Each row is a point on a landscape with many valleys, with its height.
From any point a ball rolls to the lowest of the 2 points nearest to it. It stops when none of these is lower. Distance is the straight distance between rows; heights are no part of it.
(875) (h 2.82): 111, 110, 123, 118, 163, 137, 147, 174, 146, 96, 120, 161, 116, 111, 113, 116, 139, 118, 109, 134
(436) (h 3.78): 145, 126, 146, 113, 143, 157, 146, 106, 82, 137, 134, 75, 108, 118, 113, 171, 113, 117, 110, 121
(838) (h 4.15): 138, 117, 150, 83, 145, 130, 130, 98, 116, 104, 114, 100, 138, 159, 103, 167, 138, 144, 157, 140
(821) (h 7.93): 120, 125, 134, 122, 103, 179, 117, 118, 110, 108, 144, 133, 111, 144, 107, 164, 138, 160, 112, 142
(136) (h 1.26): 127, 131, 116, 147, 169, 81, 133, 139, 144, 164, 129, 111, 123, 76, 126, 113, 107, 93, 131, 106
(958) (h 6.40): 128, 107, 136, 116, 153, 164, 154, 113, 141, 115, 130, 123, 151, 111, 76, 164, 97, 140, 159, 176
(417) (h 1.92): 139, 145, 114, 154, 151, 64, 130, 124, 167, 136, 133, 86, 122, 89, 125, 136, 128, 89, 128, 139
(940) (h 1.89): 126, 131, 95, 130, 181, 112, 149, 154, 143, 150, 119, 138, 136, 92, 107, 116, 114, 82, 127, 105
(41) (h 1.91): 100, 112, 109, 104, 165, 160, 150, 185, 108, 118, 142, 146, 107, 122, 120, 96, 111, 131, 107, 128
(669) (h 2.19): 158, 149, 118, 158, 150, 107, 110, 107, 189, 113, 120, 94, 136, 127, 161, 148, 162, 109, 123, 117
(269) (h 3.56): 120, 102, 136, 78, 127, 137, 123, 106, 132, 103, 107, 144, 150, 161, 115, 148, 129, 154, 146, 163
(344) (h 2.99): 128, 108, 124, 101, 113, 134, 128, 171, 103, 96, 141, 170, 123, 133, 153, 122, 105, 142, 115, 158
(415) (h 4.33): 125, 142, 173, 111, 154, 148, 145, 114, 108, 135, 109, 92, 123, 101, 104, 167, 118, 130, 116, 137
(419) (h 2.26): 143, 100, 107, 106, 156, 182, 155, 136, 83, 131, 129, 126, 114, 128, 114, 141, 97, 91, 91, 135
(185) (h 5.48): 150, 149, 140, 120, 133, 80, 136, 144, 130, 158, 101, 102, 127, 123, 178, 112, 137, 111, 142, 89
(303) (h 1.61): 153, 141, 127, 143, 118, 101, 109, 107, 192, 128, 101, 128, 152, 142, 155, 147, 173, 121, 130, 121
(381) (h 2.16): 127, 130, 148, 123, 118, 98, 116, 113, 164, 107, 81, 132, 146, 155, 143, 131, 159, 137, 131, 121
(316) (h 4.49): 109, 144, 155, 122, 104, 101, 120, 100, 95, 112, 134, 122, 129, 130, 97, 141, 102, 144, 151, 158
(863) (h 4.64): 116, 102, 131, 106, 101, 189, 149, 158, 142, 92, 175, 113, 132, 136, 118, 159, 113, 146, 71, 182
(500) (h 8.52): 140, 130, 113, 152, 111, 114, 89, 140, 164, 130, 112, 141, 130, 129, 164, 106, 155, 156, 159, 117
(267) (h 3.42): 131, 121, 118, 128, 132, 65, 103, 140, 138, 120, 126, 127, 125, 118, 134, 111, 118, 124, 163, 131
(132) (h 0.73): 101, 153, 161, 130, 76, 132, 102, 104, 130, 136, 117, 142, 139, 137, 130, 124, 131, 178, 130, 141
(160) (h 5.29): 96, 122, 161, 104, 129, 162, 131, 88, 146, 115, 104, 139, 145, 116, 101, 141, 116, 150, 106, 180
(796) (h 3.74): 120, 134, 134, 117, 143, 82, 126, 138, 103, 124, 123, 140, 116, 116, 126, 110, 109, 115, 151, 111
(1010) (h 2.07): 151, 146, 92, 176, 142, 112, 112, 129, 135, 157, 143, 103, 110, 143, 170, 82, 149, 82, 129, 78
(879) (h 3.63): 139, 103, 111, 124, 108, 155, 126, 132, 67, 108, 149, 106, 99, 145, 133, 132, 100, 109, 94, 152
(590) (h 2.13): 118, 158, 132, 186, 110, 97, 99, 110, 169, 109, 114, 122, 113, 125, 127, 116, 159, 134, 123, 135
(1023) (h 4.12): 123, 115, 112, 107, 171, 153, 149, 132, 70, 109, 146, 109, 116, 154, 82, 137, 110, 104, 141, 124
(900) (h 6.29): 102, 147, 143, 116, 101, 78, 105, 86, 164, 154, 106, 124, 174, 145, 127, 129, 154, 160, 141, 144
(235) (h 7.11): 158, 100, 132, 125, 132, 159, 144, 96, 105, 118, 135, 73, 132, 126, 86, 195, 122, 128, 149, 161
(550) (h 0.79): 132, 148, 110, 164, 103, 117, 112, 92, 205, 112, 123, 133, 155, 161, 146, 135, 153, 115, 114, 153
(948) (h 2.58): 131, 117, 93, 142, 165, 98, 133, 159, 156, 107, 126, 152, 122, 106, 112, 117, 141, 98, 128, 124
(347) (h 2.40): 136, 138, 128, 136, 153, 66, 129, 119, 178, 117, 112, 91, 139, 101, 120, 146, 136, 112, 152, 153
(305) (h 3.08): 129, 106, 102, 127, 118, 161, 131, 124, 62, 132, 168, 109, 88, 154, 148, 96, 99, 97, 100, 129
(475) (h 1.84): 128, 114, 120, 93, 146, 120, 135, 110, 84, 183, 149, 123, 125, 130, 153, 94, 103, 108, 160, 79
(807) (h 4.51): 129, 112, 135, 109, 139, 149, 131, 132, 119, 127, 119, 150, 133, 106, 114, 160, 111, 145, 133, 128
(993) (h 4.16): 155, 112, 127, 136, 111, 132, 135, 119, 66, 116, 149, 102, 112, 123, 120, 142, 75, 94, 108, 146
(203) (h 1.27): 131, 123, 99, 118, 146, 88, 128, 128, 112, 183, 143, 132, 124, 125, 146, 77, 113, 92, 137, 79
(968) (h 2.56): 140, 157, 158, 129, 101, 123, 128, 118, 87, 138, 128, 117, 128, 153, 134, 148, 135, 152, 157, 87
(801) (h 1.73): 133, 140, 96, 168, 138, 79, 126, 118, 125, 167, 152, 123, 119, 138, 147, 66, 135, 78, 138, 71
(979) (h 1.05): 124, 151, 128, 131, 121, 114, 146, 120, 85, 165, 117, 158, 117, 146, 147, 78, 103, 94, 108, 74
(835) (h 1.67): 107, 137, 131, 99, 143, 133, 147, 116, 87, 176, 113, 134, 113, 129, 148, 91, 86, 92, 95, 91
(970) (h 5.28): 112, 94, 124, 112, 113, 201, 162, 134, 150, 94, 164, 121, 137, 136, 80, 165, 134, 149, 103, 189
(206) (h 2.42): 132, 111, 116, 101, 139, 140, 113, 123, 63, 155, 164, 136, 111, 145, 139, 100, 111, 126, 153, 83
(915) (h 0.88): 116, 117, 94, 95, 157, 185, 162, 170, 94, 131, 154, 147, 107, 133, 125, 108, 90, 109, 81, 127
(233) (h 0.40): 127, 141, 119, 150, 114, 119, 132, 164, 102, 149, 123, 164, 123, 133, 145, 77, 123, 106, 122, 77
(963) (h 6.08): 111, 143, 150, 102, 130, 72, 129, 96, 151, 134, 110, 111, 155, 137, 106, 141, 137, 148, 150, 156
(2) (h 3.86): 127, 98, 127, 97, 96, 166, 135, 156, 119, 84, 155, 141, 134, 144, 139, 143, 105, 154, 100, 179
(951) (h 1.80): 122, 149, 102, 179, 144, 108, 116, 155, 145, 130, 139, 142, 100, 101, 141, 84, 133, 105, 101, 109
(420) (h 2.17): 135, 109, 118, 109, 114, 133, 149, 162, 82, 120, 145, 173, 114, 134, 136, 126, 95, 116, 111, 128
(129) (h 6.51): 95, 128, 139, 115, 119, 106, 96, 86, 182, 153, 112, 151, 186, 138, 128, 131, 147, 144, 130, 158
(453) (h 1.18): 132, 132, 133, 128, 102, 138, 141, 177, 85, 127, 145, 170, 114, 148, 152, 99, 120, 126, 118, 89
(128) (h 2.51): 133, 151, 107, 197, 116, 119, 91, 121, 183, 108, 143, 127, 118, 124, 150, 107, 149, 128, 126, 140
(159) (h 8.62): 165, 129, 96, 173, 97, 115, 111, 163, 147, 126, 116, 149, 139, 138, 170, 93, 146, 117, 147, 108
(397) (h 8.71): 163, 126, 85, 175, 111, 141, 121, 171, 144, 163, 127, 148, 136, 137, 180, 76, 147, 102, 142, 83
(1025) (h 3.85): 125, 122, 138, 121, 122, 163, 130, 155, 138, 123, 143, 179, 132, 108, 114, 158, 122, 165, 120, 138
(386) (h 2.43): 159, 146, 107, 165, 142, 100, 106, 127, 152, 135, 129, 94, 122, 134, 163, 117, 164, 100, 138, 95
(289) (h 3.02): 110, 138, 140, 145, 95, 135, 134, 142, 165, 130, 130, 185, 142, 100, 119, 145, 148, 156, 116, 135
(190) (h 4.00): 134, 156, 132, 170, 85, 123, 135, 156, 162, 107, 107, 169, 131, 142, 140, 111, 155, 145, 115, 113
(635) (h 2.25): 124, 142, 109, 192, 122, 135, 106, 154, 157, 116, 124, 135, 95, 109, 149, 88, 152, 134, 100, 122
(812) (h 2.29): 95, 137, 126, 143, 102, 123, 116, 117, 185, 113, 131, 164, 150, 116, 111, 120, 156, 164, 122, 146
(57) (h 5.87): 117, 87, 128, 105, 137, 191, 150, 114, 147, 99, 156, 141, 149, 123, 74, 165, 115, 150, 141, 187
(143) (h 1.16): 118, 141, 98, 154, 128, 118, 132, 187, 135, 122, 140, 166, 110, 129, 139, 91, 132, 111, 107, 104
(522) (h 2.98): 121, 127, 111, 134, 139, 87, 106, 123, 177, 110, 106, 132, 133, 114, 129, 118, 129, 135, 145, 160
(616) (h 5.76): 79, 112, 155, 97, 130, 159, 132, 113, 169, 100, 117, 153, 140, 128, 95, 123, 138, 161, 114, 169
(852) (h 4.82): 99, 140, 176, 106, 147, 138, 138, 95, 143, 121, 92, 114, 127, 114, 103, 145, 126, 147, 120, 156
(262) (h 4.30): 142, 151, 127, 187, 80, 160, 133, 183, 161, 122, 114, 150, 131, 137, 150, 85, 162, 144, 123, 105
(488) (h 8.28): 118, 126, 128, 127, 123, 154, 104, 159, 106, 118, 140, 149, 114, 138, 137, 117, 145, 175, 152, 105
(458) (h 3.00): 146, 134, 159, 100, 126, 120, 135, 113, 67, 150, 138, 85, 128, 139, 143, 155, 125, 132, 153, 94
(658) (h 1.52): 119, 148, 172, 116, 103, 150, 100, 87, 111, 137, 126, 107, 137, 135, 133, 150, 125, 173, 139, 142
(690) (h 3.12): 134, 119, 120, 110, 160, 167, 141, 120, 72, 154, 136, 109, 108, 109, 114, 147, 101, 101, 103, 103
(803) (h 2.46): 129, 117, 113, 106, 129, 164, 145, 121, 69, 161, 152, 128, 99, 143, 142, 83, 84, 94, 90, 110
(916) (h 7.08): 125, 130, 124, 130, 131, 103, 114, 88, 225, 157, 127, 96, 164, 119, 147, 150, 156, 128, 122, 164
(428) (h 7.40): 163, 85, 110, 155, 128, 170, 145, 107, 118, 110, 131, 75, 117, 129, 81, 175, 134, 107, 108, 164
(767) (h 3.09): 148, 109, 132, 109, 123, 137, 117, 118, 64, 126, 150, 116, 111, 153, 140, 140, 122, 130, 148, 117
(745) (h 4.11): 116, 129, 148, 125, 127, 94, 136, 129, 79, 110, 134, 129, 116, 114, 94, 127, 95, 116, 139, 135
(202) (h 8.12): 123, 136, 140, 120, 104, 170, 110, 131, 118, 110, 129, 155, 124, 165, 133, 136, 157, 176, 129, 125
(423) (h 5.86): 120, 129, 150, 83, 131, 68, 138, 123, 124, 128, 118, 88, 139, 127, 132, 142, 122, 138, 161, 149
(654) (h 5.30): 144, 141, 141, 128, 141, 115, 128, 139, 127, 151, 90, 133, 129, 114, 162, 140, 131, 128, 140, 85
(545) (h 1.58): 96, 151, 125, 160, 107, 107, 106, 99, 189, 117, 122, 146, 151, 144, 121, 111, 170, 135, 108, 146
(16) (h 8.81): 151, 140, 97, 161, 137, 125, 116, 153, 143, 176, 125, 151, 131, 106, 160, 109, 148, 115, 141, 74
(943) (h 4.60): 131, 114, 145, 111, 159, 155, 146, 121, 95, 88, 124, 105, 121, 142, 82, 153, 129, 123, 142, 142
(847) (h 7.67): 146, 105, 123, 143, 106, 183, 139, 118, 101, 100, 138, 110, 117, 131, 100, 169, 138, 116, 89, 149
(930) (h 4.73): 133, 134, 145, 129, 101, 133, 136, 96, 88, 115, 141, 102, 119, 113, 102, 161, 83, 126, 121, 170
(788) (h 5.64): 143, 142, 143, 109, 140, 55, 137, 135, 144, 152, 119, 80, 130, 107, 159, 128, 132, 121, 143, 124
(676) (h 3.64): 124, 160, 142, 150, 102, 135, 133, 151, 128, 122, 112, 169, 126, 125, 124, 128, 139, 149, 118, 108
(1027) (h 8.40): 135, 123, 127, 139, 110, 139, 100, 154, 121, 144, 132, 148, 120, 128, 161, 94, 146, 164, 167, 96
(774) (h 2.78): 128, 111, 135, 94, 129, 128, 131, 128, 165, 96, 93, 161, 141, 144, 144, 130, 153, 151, 130, 140
(248) (h 6.80): 132, 120, 148, 112, 143, 144, 150, 97, 112, 131, 142, 83, 149, 111, 92, 178, 98, 145, 170, 169
(992) (h 6.81): 111, 108, 124, 113, 137, 104, 105, 94, 208, 148, 113, 131, 174, 112, 124, 145, 144, 136, 135, 160
(283) (h 2.18): 124, 148, 172, 128, 115, 118, 117, 112, 119, 150, 116, 99, 135, 131, 134, 153, 149, 173, 157, 100
(824) (h 5.03): 132, 133, 143, 114, 149, 105, 138, 131, 144, 132, 100, 128, 140, 105, 119, 157, 137, 128, 142, 112
(229) (h 3.69): 125, 129, 124, 104, 176, 135, 145, 121, 76, 145, 134, 111, 110, 133, 108, 122, 112, 106, 138, 106

Call two points neighbours if one is among the 2 nearest of the other. Go from one point of each pair to the other, from neighbour to neighbour, staying as low as possible. Name the highest point that can't be avoided.
(136) / (132): (943)
(132) / (233): (767)
(203) / (550): (386)
(136) / (915): (875)
(303) / (233): (128)

Where does a ball stop that starts at each point below?
(316): (136)
(423): (550)
(160): (915)
(488): (233)
(262): (550)
(57): (233)
(616): (915)
